Points on a hilly landscape, in no order, each with its height.
A ball rolls from a point to whichever of its 2 nearest points has the largest drop for the distance, and stops where none of them is lower. Distance is the straight distance between rows; heights are no part of it.
<1023> h=56.0: [ 13   8  -9 -10   3 -16  -4  -4  -3   3  -5  -4   9  26  37 -12  27 -16
  22 -14  12  10  16   0   4 -21 -12   0  10  -8 -17 -48 -27  -5 -17 -22
  -8 -12]
<1265> h=53.2: [-10   3  -1  14 -41 -36  -6 -10 -11 -28  -8  25  -7 -20  -7  -2 -10 -10
   1 -25 -14   0   7  10  -8 -10   2  16 -30  34  20   6  21  35  13  18
  12  15]
<35> h=65.3: [ 22   6  -8 -23   4  -9 -28 -27 -14  27 -13  -2  13  -6  13   6  17  -9
   5   8  14  -5  14  -1  13  -2 -19   9  14 -11 -20 -24 -18 -15  -2  -6
  12   2]
<738> h=52.7: [  9   3  12   0  -3 -19  16  11  -2  -5  -3 -10 -15  11   5   7  -7 -11
 -18  -8   4   1  28 -22   8   5 -10  16  -8  16  16  10   4 -16  12  12
  21   0]
<1104> h=17.9: [-13   1  19 -20   0 -16  -6 -18  17 -11  -5  20 -11  -7 -25 -15  -2   5
  -7 -17  -8  -3 -21  10   5  -4 -11  11 -25  -5  15  14   8  12 -10  -7
  -9  -8]
<33> h=41.6: [ -2 -31   7   3   4  25  13  17 -13 -16  16   2  -7  -3  -6   5 -20   9
   4  10   1   2  32 -17  -8   5  14  -8 -12   5  11  32  -7  -6   4  22
  14   9]
<127> h=43.6: [  9   0  13  -5   3  -1  10  -1  21 -10   1   8 -14  29   6 -10   9   0
   0 -15   6  -3  21   5  15 -15 -16   0  -6 -12  12  -5   1  -1   2 -25
  -5   2]
<1182> h=28.5: [ 35   0 -13   6 -11  11  -3  20   2 -15  10 -11 -11   5  11  -7  -8 -12
   5 -20  -2   1  27  -4   1   4 -11 -24   7  11  -9 -18  -2   0  -9   0
  12  -2]
<1277> h=53.7: [ 24  14  -2  11  -2 -23 -26 -11 -11 -13  -1 -14  11 -22  -1 -15  11 -31
  -6   6  -2   8   7   6  -3  15   6 -16  19  12  -9  -5  11  19 -18  15
   5  10]
<1106> h=49.0: [ 12   5  -2  -6  -6   5 -19  10   4  -1  15 -10 -13   2  -5 -14  12 -21
 -17  -1  -1   4  11  14 -36  -6   0 -10   6  -7   4 -35   7   4 -16  -1
   2 -10]
<1364> h=47.2: [  5 -10  16 -12  22   4  12 -14   2   3   0   5  -7  26  31   2   2 -11
  21  -6  20  -6  32 -13   7  -4  -4  -5  -1  -4   7  -2 -22 -10  -2 -25
  -1  -5]
<716> h=29.1: [-15 -12  21 -18   2  -6  -3  -1   0  15   7   4 -25 -10  12  18 -17   8
   5  -2   9 -27 -18 -16  10  15  -3   3   1 -12   5  29  14   5   6 -16
   8  -3]
<314> h=61.5: [ 11 -11  -3 -11 -14  17  18 -19  -2   2 -34  14  11 -13 -20  18  -3  22
  -1   0 -10  13   6 -14  28  -6   1   7 -20   5  11  10  -6 -25  17  20
   8   1]
<478> h=58.1: [  8  -1 -20  -4   0   2  22   4   1   4  -3 -10  11  38  28   8  24 -16
  18 -11   2  16  24   3   6 -25  -6   5  -6 -12 -15 -32 -19 -21   5  -9
 -10 -15]
<929> h=49.9: [ -2  18 -18  16 -14  -9 -19  22 -12  23 -14 -20  -2   0  29  24   0  -5
   6   0   8 -14  -1   2 -19  18 -21   1  29  25   3   5  -5   5 -13   2
  11   2]
<1366> h=32.8: [ 20  -1   3 -18  10  30 -10  13  14 -11  13  12  -2  17  -1 -18  -2  -7
  -1 -10   2  -4  -3   9   3 -22  -8 -14 -10 -40 -26 -29   6  -6  -4  -3
 -11  -6]
<1326> h=44.2: [ 24 -16  -7  -2 -10  25 -18 -11  11  -7  -1  29 -13  -7  13  10  -6   6
   1 -13   9 -17  26   9   9 -16  -1 -18 -14 -18 -23 -33   6  -9  -5 -17
 -11   2]
<1245> h=51.2: [ 13   2   0  -6   8 -29   8  -8   4 -26   7 -15   9  -4  -6 -20  12 -15
   0   1  -2  18  10  -7   5  11  -1  -4   8  13  -5  -8  -2  -1 -13  -1
  12   9]
<1368> h=60.6: [-20  11 -24  31  -4  -4   1   9   1  25 -28 -19  31  -1   0  17   0  21
   1  16  -8  -6 -15   6  -4  16  11  19  33  19  16  27  -7   9   6  15
  -6   3]
<693> h=65.2: [  7 -14 -23  -6   3  12   5 -13   2  32 -22  15  13 -14 -11 -12 -10  22
  25   8  -4 -11  16  -4  29   5  -4  -3  -1  -4  -4 -15 -21  -3   5   6
  -7  -2]
<161> h=56.3: [ 20  26   6 -19  -4   3 -10 -16  -1  11   4  -2   9  -7  -8  16  16 -13
  -1 -17   0   3 -20  12  -9   4 -15   1  -7  -1  -6 -16  -6 -10  -7   1
  -9   2]
<1268> h=60.3: [ 16  -5  -1  11  14   9  29   5   3  -3   2   1  16  19  24  -9   7 -10
  12   5   5  21  16 -14  17 -27   6  -3  -4   1 -15 -12 -18 -20   1   2
 -10  -4]
<574> h=25.4: [-19  -3 -10 -28  -1  -9   8   9  14   3  -6  -7 -17   2  11   3   8  10
  -4 -11   1 -13 -25   9  12 -24 -21  16  -2 -21 -16   0   4  -1  -9 -38
 -14 -18]
<1210> h=37.7: [-10   2   1   1  -6  12   6  27  20   1   2  -2  -9   8   5  -9 -11  17
   0  -7 -27  -4 -35   5  14   6   4  -6   4  -5  -8  14  20  -8  -9  -9
 -21 -14]
<1199> h=58.8: [ -6  -2 -37   5   5  11 -13  -4  -7  -1  -9   4  -3 -22 -11  -6  21  -1
   9  15  24 -14  25   9  -9  -7 -20  -6  14 -20  -4 -16 -21  12  -6  -1
  -1   6]
<1151> h=57.5: [ -2   1 -17  26  14  28 -10  -3  -9  21   3   0  30  24  24  24  15  11
   7  26  15   4  -5   1   1 -14  14   6  25  -4 -12   7 -23   2   4   4
  -2  11]
<1001> h=27.8: [ -6   9  -4  -1  -4   7   5  -5  20 -17 -14  26 -18   4 -17 -10 -14  13
  -3 -15  -9 -15 -13  23  24 -14 -26  -2 -16   0  11   9  18  15  -3 -13
 -19  -7]
<750> h=35.9: [  0   1  20  -8  10  -8 -17  22   0 -15  23  -6  -3   0  -7 -40 -34 -21
  -1   3  -2   0  -4  -7   4  -4   6  -3   1   6   3  10   8  14 -21   5
  14  -4]
<433> h=40.5: [  1  -9   2  -1  -2 -10  10  13  29   6  -9  13 -22  29  31 -17  -8  -1
  21 -28   0 -13   6 -17  26  -6  -4  -5   6  -9   0 -16  -7  11 -11 -29
 -12  -8]
<818> h=58.0: [  6  17  11  -1   1  -5 -14 -19  -1 -11  10  -9  13  18  17   7  16 -24
 -19  -7 -12  19  -2   3 -11 -21  14   1 -26   6 -10 -27  17   4 -13  -6
  -8   2]
<527> h=43.1: [ -2  15   4 -14  -6   7  -2  -5 -12  -2 -13  23  -1 -14 -12  17 -15  23
   6 -10   2  -8  -7  13  14  -6 -23  19 -38  18  10  15  -1  -4  10   2
   7   5]
<1081> h=42.0: [ -1   7 -15   7   6  26 -22  13  -3  22   9   3   4  12  13   4 -19   4
   1  12   8  -5  11  -8   8 -39   0  13   8  -6 -19   0  -8 -15   4  -5
  10 -10]
<999> h=44.0: [ -1   1  32 -16  -7 -19   4  12  16  -4  20  -3 -23   6  -9  -8 -20 -15
 -16 -24   2   4 -15 -20  -5   1 -11  13 -24  14  16   0  23  -4  -1   0
  13 -15]
<921> h=37.6: [  6   8  -3   7  -9  33  -7  14   1   2   2   3   5  14  -9  12 -32   3
 -11   2  -7  13   8   3   4 -18 -12   3 -15  10 -12  -7  -1 -22   7  10
   7   2]
<392> h=48.0: [  0   2  26 -18   0 -34  -1 -15   3 -27  15  -1   1 -11  -1 -12   9 -23
 -16 -15   4  21  -7  -4  -7   3   8   7 -21  21  -1   7  11   0 -11  -4
  13   4]
<850> h=53.4: [-22   1 -22  18   2  30   3   8  -8   0  -1   0  21 -10 -16 -10 -16  15
   2  26   2   4  10   3  -4  -9  24  -9  11  -4  -4   4  -8  15  13  35
 -12  14]
<671> h=23.9: [ 19  -6   3  -4   2  16  -2  12 -13  -8   8  11  -5  -4  14   7   6   8
  14  -8  10 -10  22  -1   7  19 -22 -29   7   7   1   0 -11  -5 -12 -12
  19  18]
<894> h=50.2: [-14   2 -18  23  19  14  -1   8 -17 -16   6  -5  36   7  -8   0 -16   7
  -2  32   5   6  18   7  11  -6  26   1  -6  18   5  22 -19  13   5  24
   6  24]
<1094> h=41.8: [ -1  -2  24  -3 -10 -28  -6 -16 -14  16   3   8  16  -8  -4  17  -7  10
   3   1  -5   8 -26 -18   4  -4  12  15 -21  27   2  23   1  -3   9   1
   2   8]
<1386> h=27.2: [ -1   0   1  11  15  -6  10  27  -4  -9  20 -12   8   6  -3 -21 -11   0
   9  12  -1   0   8  -3 -13  20   4 -15  16   8  17   5 -20   8 -22  20
   2   7]
<1307> h=37.0: [  1 -18  13 -30  -9 -10  12   9  10  -6  17  -1 -13  -2   4   3  24  -5
  -2 -10 -11  19 -19 -26  -3 -13  13   5 -17 -20 -25 -23   0 -16  12 -25
   1 -17]
<436> h=56.4: [ -4 -20  -8  13   6  33  -2  -1  -2 -12   0  10 -10  -2 -18  -9 -12   2
  -6  22   0   8   5   1 -19 -26  12 -12 -15 -23   2  -8   0   9  16  20
 -11  16]
<551> h=31.6: [ -1   7   9   0  26  -9 -12  15  -2  -6  10 -21  13  -1   1 -31 -16 -15
   2  21   3   4  -5  -5   9  28   9  -9  24   0  -4  22  -5  14 -24  -4
   9   7]
<226> h=59.7: [  4 -18  -2 -12 -20  12   7 -10  -3  18 -13  15  -8 -24 -30  25 -26  14
   2   0  -6   5  19 -34   9  18  -5   9 -23   6  16  -3  -4 -23  27  27
  19  -1]
<1429> h=30.8: [-17 -11  -9  11  29  17  27  13   9 -25   9  -5  11  16  -6 -20   7  12
   6  15   9  20 -18  13  -2 -13  15   0  -1 -13 -11  19  -4  -3   2   2
 -31  -1]
<1273> h=46.4: [-29  -2 -15  35  12  -6  15   3 -17 -20   4 -11  30   4   1  -4   6   3
  -4  15  -2   6   7  26  -2   4  29  -7   0  26  19  36  -4  14   1  37
   1  26]
<76> h=44.3: [-15  11  -9  -2   3  19   8  12 -21  -6   2 -20 -18   2 -10  18 -16  -1
 -28   0  -3   0   6   7 -12  14  -9  11  -1  -4  20  36  26 -23  14  29
  18   7]
<93> h=56.8: [ 24  -3  11  -7  -8  -6 -10 -16   6   4   0   0  -2 -12   7  24  -7  -8
  -6   0   5  -1   5 -15  11   9   3   2   6  -1 -11 -10  11 -16  10  -7
  12  12]
<258> h=39.1: [ 16  -3   8  -4  -1  19 -10 -22  12 -17   2  22   1   8 -12   3   0   1
 -10  -5  -5   1   9  15  10 -28  -3  -6 -18 -23 -18 -17  19 -14   7   1
  -4   2]
<1197> h=50.4: [  4  35 -10   2   0  -9 -20  -8 -11  23 -12  -8  -3 -17 -14   3   0  -6
  -4   3   7 -16 -22  34 -22  10 -18   2  12   4  21  -1   9  14  -5   6
  -5  -4]
<540> h=40.4: [  0   7  16 -11   4 -17 -10   7   2   6   7  -4 -22  -4 -28 -20 -34 -13
 -10  -5   0 -14  -5  -6  -5  14 -17   5   0   5  19   3   5   3  -5  11
   8 -16]
<1308> h=55.3: [  7  34   5   8   9   3  -6  -6  -9  -1  10 -12  26  35   9   2  36 -35
 -10  -1   1  33   1  12 -35  -8  16   5 -12   6  -8 -31  -3   4 -21  -3
  -8  -8]
<233> h=49.8: [-24  -8  -2  16 -30 -18   4  -9   5  -8 -15  23 -16 -14 -21  -9  -3   9
   0 -15 -24  -5  -8  18  -4   0  -4   0 -19  25  18   5  21  19  16  18
  -3  -6]
<28> h=65.1: [-17  11   4 -22  19   9  18  20  -4  -2  26 -26   4  13 -10  -1  24  -4
   0  12   2  22 -36  -4 -21   0   5  10   7 -27  -7   4  -6  -4  -2 -15
  -6 -11]
<470> h=32.3: [-10  -5  -6  17   0   5  24  29   8 -16   4 -17 -14  10 -12 -12  -7  -7
  -7   4  -6   8  23   3  -8   8  -5  -7  10  -3  19   9   4  -5   3  21
  -6  -5]
<524> h=51.1: [ 19  -1  39 -15  -3 -30   3 -16   0 -11  15   3 -15 -22  -5  -2   2   0
  -5 -17   4   5 -21 -23   3  19   6   9  -1   4 -11   9  25   1  -8 -23
  11  -5]
<911> h=50.9: [  4  -2 -17   1 -13   3  -9 -12   5 -15  -1 -10  -9   0  34  29  43 -13
 -10  -8  -2   1   9  13 -28 -14  15 -15  18 -10 -26  -9  24  -1   3 -19
  -1   4]
<867> h=52.2: [ 19  15  -8  25   0   7 -21   2   1   1   0 -13   8  21   7  -5  17 -35
  -9  10   7  15  16  11 -39 -10  13 -19   4   4  -5 -34  13  11 -10  10
  -4   4]
<1215> h=23.1: [  8  19 -14  12  15   8  -1  -5 -10  20 -11  -9   8  -2   5  -3  12  22
  28  -3  14  -6 -10  17   0  39 -17 -20  35   6   2   6 -12  11 -18  -2
  -5   5]
<1198> h=28.7: [ 15  -8  13 -18  -5 -25  -5  -7  -5  16  -2  10 -12 -35  14   0  12  13
  27 -10   7 -10 -21 -12   5  35 -12  -5   1  -2  -9   3 -13   3 -12 -12
   5  -1]
<1230> h=50.0: [ 10   1  16   3 -15   2  26  19  14 -14   0 -21  -3  15  -7   3 -19  -8
 -25 -26 -18  14  14 -12  19  -9  -3  11 -20  22  -1   4  11 -25  12  14
  17 -15]
<1046> h=43.8: [-13 -11   8  12  -6 -22  39  12  25 -13 -23   9   8  27 -16 -14  -6  13
  -3 -11 -10   5  -1 -18  32   1  -2   9 -12  11  27  15   3   7   1  -3
 -10  -9]
<69> h=47.6: [  7 -10 -20   3  -5  12  -7  -7  13 -25   0  10 -12   0  12   1  14  -9
   2  -7  -1 -10  18  19 -11  -9  -4 -21  13 -20 -22 -21  15  11  -9 -16
 -15   8]
<1319> h=57.0: [-15  18   6  16 -10 -13 -31 -21 -20  10   1   3  13  -4  18  22  16  -1
  -8   4   6  -7 -18  14 -30   1  21  11  -2  11  -7   3  15  27   1  -7
  -6   1]
<1431> h=24.4: [ -5 -10  11 -14  -9 -10   7  14  -2  -8   2   1 -11 -30   0   4  16   4
   9  -1  -9  -3 -14 -14  -5  18 -11 -14 -11  10  -6  18 -16  -6  -2  -4
  15   6]
<737> h=24.6: [  3  10  13 -17  12  35  14  -2   1  10  18   9  11  19  -7  15 -10   4
  -3  -6   3  10 -22  -7 -10  -8   1  -7 -18 -20  -3  -7  -1 -24   5   2
  -7   2]
<2> h=38.5: [-33   7 -12  12   8   8  19  15 -10  -7  -1 -26  -5  26 -16  -9  -4 -11
 -29   5   0   8  15   8 -18 -13  -2  18  12  -7  28  28  13 -12  17  23
   3  -6]
<294> h=38.0: [  8  -8  19   6 -12 -21  -5  15  26   2  -4  10 -18  12  22  -1 -15  -6
   3 -14  -6  -3 -10 -18  10   8   8   0   7  16   4  -1   7  11  -4 -13
   2  -6]
<1122> h=56.1: [  7  -7  -1  20 -38 -27  16   1   0 -30  -5   3 -11 -17 -18  -6 -23  -3
 -12 -27 -11   2  28   0   0   7   4  -4 -18  32  24  14  15  15   4  34
  26   4]
<604> h=57.2: [ 10 -12  22 -10   4 -12 -28 -15 -10   3   9  -2   3 -29  -2  -1 -18 -11
 -10  21  -7  -3 -11 -20  11   2  18   9   6  -7 -20  -8  14  -4   3  -2
  18   1]
<165> h=63.4: [ 18   5   0 -14  -2  -5 -18 -32   8   7  -9  -8  -1   4  16  10  24 -22
  -3   1  19  -7  19   1   0 -12  -9   0  16 -28  -9 -39   3  -1  -2 -26
   0  -4]
<1100> h=33.6: [-17 -13   6 -10  -4 -25  -9  -8 -19  12  -1   7 -24 -30   2  30 -13   9
   7  -1   4 -17 -13  -6 -18  26   6  12   0   6   8  36   8   6  16  -1
  21   8]
<1320> h=24.3: [-12 -21  -2  -2  34  21  30   5   9   8  -3   9  17  15 -15  -7  -2  31
  20  18   7  14 -24   5  14  -8   6   3  -4 -26  -2  13 -19  -2   6  -9
 -42   0]
<936> h=17.4: [ 13  13   5   0  10   5   6 -20   1  25  -5 -12   0  -1   3   6  14   6
  13   3  15 -13 -13  16  -5  24  -4 -10  41 -19  12  11  14  -2  -3 -16
 -11  11]
<1397> h=47.7: [ 10  15  10   3 -22   2 -17  -5 -18 -14   1  26   2  -2  11  25 -20   1
  -7 -22  -6  -6   1  12  -6  -7  -9   1 -37  25   2   4  19   1   5   4
  17   4]
<1130> h=45.3: [ 13   0   1 -24 -17  -1  -5  16  16 -14  19  -2 -30  -6 -14 -19  10 -23
 -21 -25   0   4   1   6 -19  -9 -18 -12 -14 -13  -8 -39  -3   3 -14 -11
  10 -19]
<1412> h=26.3: [  2  -7 -15 -21   4  23 -15  29   9  -3  13   6 -16  -5  -7 -30  -6   9
   5   0   0 -15  -5  10   5 -10 -23 -14  -9 -20 -18 -12 -11  -8 -23  -5
  -2 -11]
<581> h=28.9: [ -2  12  29 -11   3 -16 -12 -38  -6   7   2  12  -5 -13 -17   1   0   5
  -4 -11 -10  -9 -38  14  -4  -7  -2  16 -13  -9  -3   9  30  13   6  -1
 -10 -11]
<642> h=51.0: [ 24  16  31  -2   6 -10 -30 -44 -16 -10  11  -2  12  -7  -5   6   3 -28
 -26   1 -16  15  -4   5  -7  -8  20  -4 -14 -13 -18 -17  42  -9  14   3
  20  -2]
<1177> h=51.3: [  2  18  -3  15 -20  -4 -13   4 -13 -14  12  -2  -6  -2   9  18  -7 -10
 -13 -20  -7  -3  19  25 -30  -4  -6  -5 -16  30  16   6  15  16  -7  18
   9   8]
<791> h=35.5: [  8   3  14  17   0 -19  -7   1   8   1  -2   3  18   7  17 -12 -14 -12
  12   1  -1   8   0 -11  21  17  22  -8   8  14  -3  -2   5  18  -4   0
  -9   2]
<1315> h=46.5: [-14   2  14  11 -14 -11  24   6  14  -2 -14  23 -11  11 -19 -11 -17  22
   6 -24 -21  -9 -12   0  11  12   0   3  -9  15  36  13  11  11  10   5
  -8  -6]
<1035> h=41.2: [ -6  -3  15 -18  -9  -3   7   4  17 -11  13  -3  -9   5  -2 -13  27 -10
 -12 -16  -1  15 -18  -5 -16 -15  -9  -6 -25   0 -12 -20  -7  -1  -8 -12
  -6  -6]
<62> h=59.0: [  4 -31 -25  13 -11  10  -7  10   1 -18   4   9 -13 -13  -2 -19  16  -2
  -3  11  -2  10  22  -2 -20 -28   7 -12 -12 -14 -10 -26 -14   6   6  -3
  -4   4]
<595> h=45.6: [ 20   5  25  -4   1   6 -16 -40  -4 -19   8  20  15  14  -5   2 -10  -9
 -15 -13 -10   3   9  12  -4 -10   6  -7 -34  -7  -5 -10  52  -3  15   9
   0   9]
<971> h=27.4: [ -5  12 -26  22  10  -3  16  15 -10   7 -19  -3  22 -12   1   8  14  19
  21   7   1  -6   3  28 -11  45  -9 -13  31  29  20  16 -28  17 -14  14
  -7  12]
<235> h=36.8: [  1  11  20 -13   2  -8 -23 -33  -9  -2  -7   8   2 -29 -20   8 -12  18
  -3   2   3  -6 -21  15  16 -13  -8  15 -18  -3 -13  24   9  -1   3  -5
  11   4]
<629> h=54.6: [ 15  -1  16  -2   2 -15 -31 -35 -12  -1  13  -1  11 -30 -12  -7 -10 -29
 -25  15  -6  15  10  -5 -10  -8  22  -3  -5 -11  -4 -18  11   5   3   9
  19   8]
<248> h=63.5: [ -4 -12 -10  -8  -9   5  -3 -15  10  11 -10  16  10 -19  -9   9  11  18
   6  17  -9   5   5  -8   8  -8  -2  10  -9   4 -15  -7 -25 -12  12  11
  -1   1]
<916> h=47.8: [  8   6  -1  13  -5 -14 -33   7 -13  24   0   7   7 -10  30  23 -11  -9
  13  -2   3 -13  -2  -4  -3  15   4  -3   5  25  -8 -10 -13  17  -8  -4
   8   1]
<183> h=32.1: [  6 -10  -6 -30  -3   6  25  17  27  -9   7   3 -16  13   4   0  21   4
   8 -12 -15  13 -19  -1  17 -21 -10  11  -5 -24 -30 -21   8 -16   5 -35
 -15 -23]
<105> h=60.2: [  7   2  28   7   5 -14 -23 -13  -1   6  13 -11  18  -6  10   4  15 -12
  -9   8  -9  20 -19 -13  -7 -16  27  -2 -12  -3 -28  -7   6   9 -10 -19
  -2  -8]
<403> h=46.9: [ 14  -1  31 -12 -12  -4  21  23  16 -22  21 -14 -15  14 -13 -15 -13 -12
 -22 -28 -26  30  -3 -25   1   6   2  12 -10   6  14   9  35 -21   1   8
  22 -20]
<1305> h=51.8: [ -9   3  -9 -10 -10  -2  -9   7  -1  20  -3 -14 -16   3  28  10  10 -11
   6 -10   4 -15   5  -1  -9   0 -16   7  23  -7  -5 -13 -12   0  -8 -16
   6  -2]
<389> h=55.4: [-12  -4 -25  26   4  18   4   8  -5  10  -9 -12  26   6  -2  -3  11   9
  -3  25   0  10  -8  -5  -5 -12  19  15  26  -7  -8  -5 -18   5  10  16
 -13   7]
<8> h=24.2: [-25 -14   9 -19  20 -11  -4  11   5  20   6 -10 -41 -16   7  -3  -4  16
   7   7  13 -24 -17 -11   4  17  -5  11  22  -9   1  16  -4   5 -13 -26
  -8 -20]
<458> h=35.7: [ -3  -1 -24  14  -2 -11  14  -8   0  -7 -26  -3  21  -3 -18  -9  -6  -2
   1  12  -3   6  26  -3  22  -9  -6  -5   6  22  25  -8 -13  -4   5  17
  -7  11]
<749> h=61.2: [ 12   0 -14  -9   3  10  -1 -31   8   5 -13  15 -11  -4  -5   0  22  -6
  11   4  18 -18  22   4  -9   3 -14 -12   3 -26  10 -31  -9  -2   0  -5
  -7  12]
<413> h=59.4: [-11   5   0  30 -17 -23 -15 -27  -5  11 -11  -1   5  -7  10  20  -9  -1
   2  10  -3 -10 -29   9 -11  10  31  13  14  10  16  20  28  26  25  -7
 -10   5]
<952> h=40.1: [ -8   2   0   3   5 -34  15 -12  12  -5 -18   1   9   7 -12  -2  16   1
   5  -2  -8   3   0  -2  17   2 -11   5   3  23  26   5  -6  -6   6   5
 -12  -4]
<744> h=54.0: [ -4  10  -7   9  -6  12 -21  -4 -11  -1   5  -2  -3  -5  28  26  31   0
  -7  11  23 -15  -3  24 -22  -8   7  -9   9  -6 -10  -2   3  19  -9 -13
   3  13]
<887> h=62.2: [-28   3 -33  20 -12  -7  15   4   0  10 -34  -5   6 -10  -8  12  -3  15
 -16  16 -17  -1  -4   8   6  16   1   2  32   1  21  14  12  -2  26  20
  -6   0]
<871> h=58.2: [  6 -17   9  -4 -32  -5  14   2   6 -12  -6  23 -11 -20 -23  -2 -29  10
  -5  -9  -9  -6  26 -23  10  16   0   0 -21  15  19  -1   2  -2  17  23
  25   4]
<912> h=33.9: [ -5   4  -6 -13 -13  27  11  22  19  -8   6  10 -18  -5 -23 -12 -16  20
 -11 -12 -12  -2 -22  16  14   5 -21  -7 -16  -6   5  11  21  -6   3  -1
  -5 -15]
<396> h=53.8: [ 13  25 -11   1 -14   4   4  -3  -5  18 -13  -3  -4  -8 -20   3  12  -9
 -12 -13  -7  -1 -11  12 -23  13 -25  -3   6  -9  13 -30  15  -5   2   3
  -8  -8]
<732> h=31.5: [-14  -7 -11  15  15  10   6  26 -22  13   5  -2   9   2  -8  -2 -10   6
   7  29   5  -4  10 -20 -18  24   0 -10  10  17  24   9 -36   6  -4  24
  15   6]
<290> h=42.2: [-22 -19 -20   7  28  10  33  12 -10 -17 -17  10  12  -8 -23  -5 -17  35
   2  32   8 -10  12  11  35  20   6  -2  -9   0  17  39 -16  -4   3   9
   4   7]
<40> h=63.8: [  8   5  21 -16  15  11   5   8  -7  13  25 -21   4   1   5   3  19  -8
   1   5   0  18 -34 -18 -21  21  12  -7  11 -16 -19 -10  11 -14  -9 -15
   4   0]
<510> h=42.1: [  5 -14   5  -4   7  -7  -8 -27  18 -14  -1   4   8  -3   8 -10  18  -1
  18   6   3  -3 -10   0  21 -11  18  -4   8 -21 -17   5  -5  10 -10 -20
 -17   7]
<397> h=66.5: [ 17 -10 -16 -13   2   0 -15 -20 -16  41 -18   7  17 -13   8  -8  -4   9
  27  13   4   1  23 -20  13   6  -4  -8  26 -20 -23 -31 -26 -16   5   4
   3 -12]
<1317> h=50.3: [-15 -25 -10  -3  22   9  10   8   4   6   7  -1 -14  32  29 -14   3  -6
  13  -2  25  -8  20 -15   6 -30  -6   1   7 -26 -13 -14 -27  -8   4 -22
  -9 -23]
<1404> h=16.9: [ -6  -1  -6 -12   9   0  -9  18  -8  -6  12   5  -9 -11   1  -3  -2  13
  10  13  16 -11   0   7   3   9 -28  -3   4  11  -4  13 -25  -2 -14  -4
  14   1]
<1124> h=53.3: [ -5  -6 -22 -18   5   7  -2   1  -1  12  -5  -6 -18  18  19  -8  20  -5
   6  -6  22  -8  17   8 -15 -21 -23   4  13 -24 -10 -31 -29   0  -3 -15
   0 -17]
<610> h=10.0: [  2 -10  -6 -11   6   1  24 -13   4  25  -6   3 -20  -3  11  10  14   8
  20   0   5 -10 -12 -11   3  28 -11   1  32 -34  -2   2  -7 -16  10 -17
 -15  -2]
<115> h=62.3: [ 14 -12  27  -9   7  -4   1 -24  -4  13  16 -18  11  -2  13  17  20 -12
  -5   6 -19  20 -26 -19  -8  -2  31  -1   6 -18 -24 -11  19 -15  20 -12
  -2  -3]
<398> h=17.6: [-11 -11   8 -29  17  -5  12   1   0  24   1  -3 -24   8  21  -2   7   6
  18  -4  12 -16 -22 -14  20  -3 -12  15  11 -35  -1   7 -12 -16  -4 -36
  -1 -13]
<30> h=43.2: [-15   2 -24  17  19  19  20  27  -1  -7 -15  -3  20  10   7   2 -14  38
  13  18   3  -5   3  12  43   5   2   6   7   3   0  24 -15  -8  -1  -1
  -8  10]
<1087> h=45.5: [ -1 -18  15  10 -10  11  -3  17   2 -24  17  10  -8  -8 -10 -16 -35   6
 -11  -9 -15   4  29 -11   8 -15  22  -3 -30  13  -4  21   6  10   5  20
  15  11]
<1025> h=37.1: [-28  -7  -4  17  10  -8  22  -6   3 -13   4 -14  13   3  -2 -14  29  11
 -12  16   1  16  -8  11  -7 -16  29  12  -1  -2   9  28   2  13   2   5
 -21   8]
<1045> h=31.4: [ -3  -9 -31  17  -2  -5   8  10  -2   1 -19   4   9  -9  -5  -9  -6  13
  14   9  -9 -14  10  -2  13  27  -8  -4  20  28  15   2 -21  15  -1   6
  -6  -1]
<607> h=38.4: [  3  -9  14  13  14  -4   0 -13   9 -14   4 -10  10  -5   6 -13 -16   0
   6   8   3  -9 -23   4  19   9  33 -17  10  -1  -8  12   8  28  -4  -8
 -19   9]
<649> h=45.4: [  1   7   1  11  -8  18 -26  13 -13  19   9   2   1   6  25  24 -29   0
   6  10   2 -13  19  -5  -3  -9  14   1   5  17  -2  -3   0  -3  -4  10
  15   7]
<291> h=46.2: [-30  17  -5   9  -6 -28  -8 -14  -4   5  -7  -1  -1  -4 -11  -3   8 -10
  -7  -2   4 -15 -13  18 -17  -7  -9  14   7  18  18   6  -3  25   2   5
 -14   4]
<994> h=31.8: [  9  12  21 -12  -4  43  -6  16  -5  -1  19   8   2   8  -6  23 -15  -6
  -9 -10  -6   0  -3   9 -21 -26 -12   2 -39  -5 -14 -10   2 -25   4  10
  -6   7]
<746> h=17.1: [  3 -12  18 -10  25  23  36  -6   7  18   6  -1  10  23  -9   2   4   4
  17  12   7  12 -17 -18   1   5   6 -10   4 -32   2  -1 -10 -16  10  -8
 -24   1]
<1180> h=55.0: [ 19  -2   1  -3 -20 -17  11  -5   6 -13 -12 -10 -16 -10  16  23  17 -17
 -15 -23  -6  -6  19 -14   8  16  -9  13  14  22  -3  -2  13 -16  15  -4
  26   7]
<19> h=40.3: [-13   2 -12  14   0  14   2  31   0   9  -6   2   4  -6  -7   1 -23  27
  15   8  -5 -14 -21   0  31  16   5  -6  11   3  -6  30   6  -3 -12   1
 -11   0]
<246> h=56.2: [  2   3 -17  10   1 -16 -20 -25  -7   2 -12 -11   6 -17 -13 -18  26 -14
  -1  15  16   0  19  11  -8   4   4  -3  23   1   4 -11  -5  17  -4  10
   0   3]
<344> h=32.4: [ -3 -11 -19 -17  -4  28  10  35  17   2  -1  -4 -26   7 -15 -10  -7  10
   4 -13  -3  -9   2   7   0 -23 -19   5 -10 -16  -5 -18 -15 -12   5 -12
 -14 -14]
<691> h=59.2: [-13  18 -14  27  10   7   1   3   0  36  -3 -16  23  26  18  18   1  22
   5  13   6  -7 -20   1   7  10   6  11  30  11   2  19 -20  -6   2  -3
 -19   4]
<1229> h=57.8: [ -4  47 -11  12   1   1 -22  14 -12  17   8 -24  24  19   4  -7  19 -25
 -23   4   3  33   2  12 -34 -10  -4  12  -1  16  -3 -24 -15  -1 -19   9
   6 -14]
<707> h=41.9: [-17   6  -8  20   1 -19   4  -5   4  -3   0 -10  14   0 -17 -26  15   3
  -1   7  -3   0   0  16  -7   6  16   0   8  17  17  30   5  27  -5  14
  -9  11]
<639> h=36.9: [-18 -17  -5   6  17   8  29  23 -18  -8  -8   3   9  -4  -9   6 -19  22
   2  17   4 -12  31  -3   6  25   7   0  -7  13  27  34 -28 -10  -2  22
  25  13]
<1276> h=37.9: [-16 -12  14 -11  -7 -12  -7 -10 -23   7  -5  14   8 -13 -15  27  -9  18
   8  13  13  -7 -15 -18  -4  23  10  12 -14  12  14  31 -13  -5  14  15
  14   5]

Where does a ball stop that starts at each point below?
<93> => <1386>
<1151> => <746>
<478> => <791>
<397> => <610>
<1305> => <746>
<436> => <746>
<1315> => <610>

Call two points neighbours if one is among the 2 nearest of the other. Go from one point of each pair to the other, from neighbour to neighbour, staying as low as possible. Name the highest point that can't be avoided.
<639> / <1104> => <30>
<610> / <1104> => <1094>
<746> / <791> => <1124>
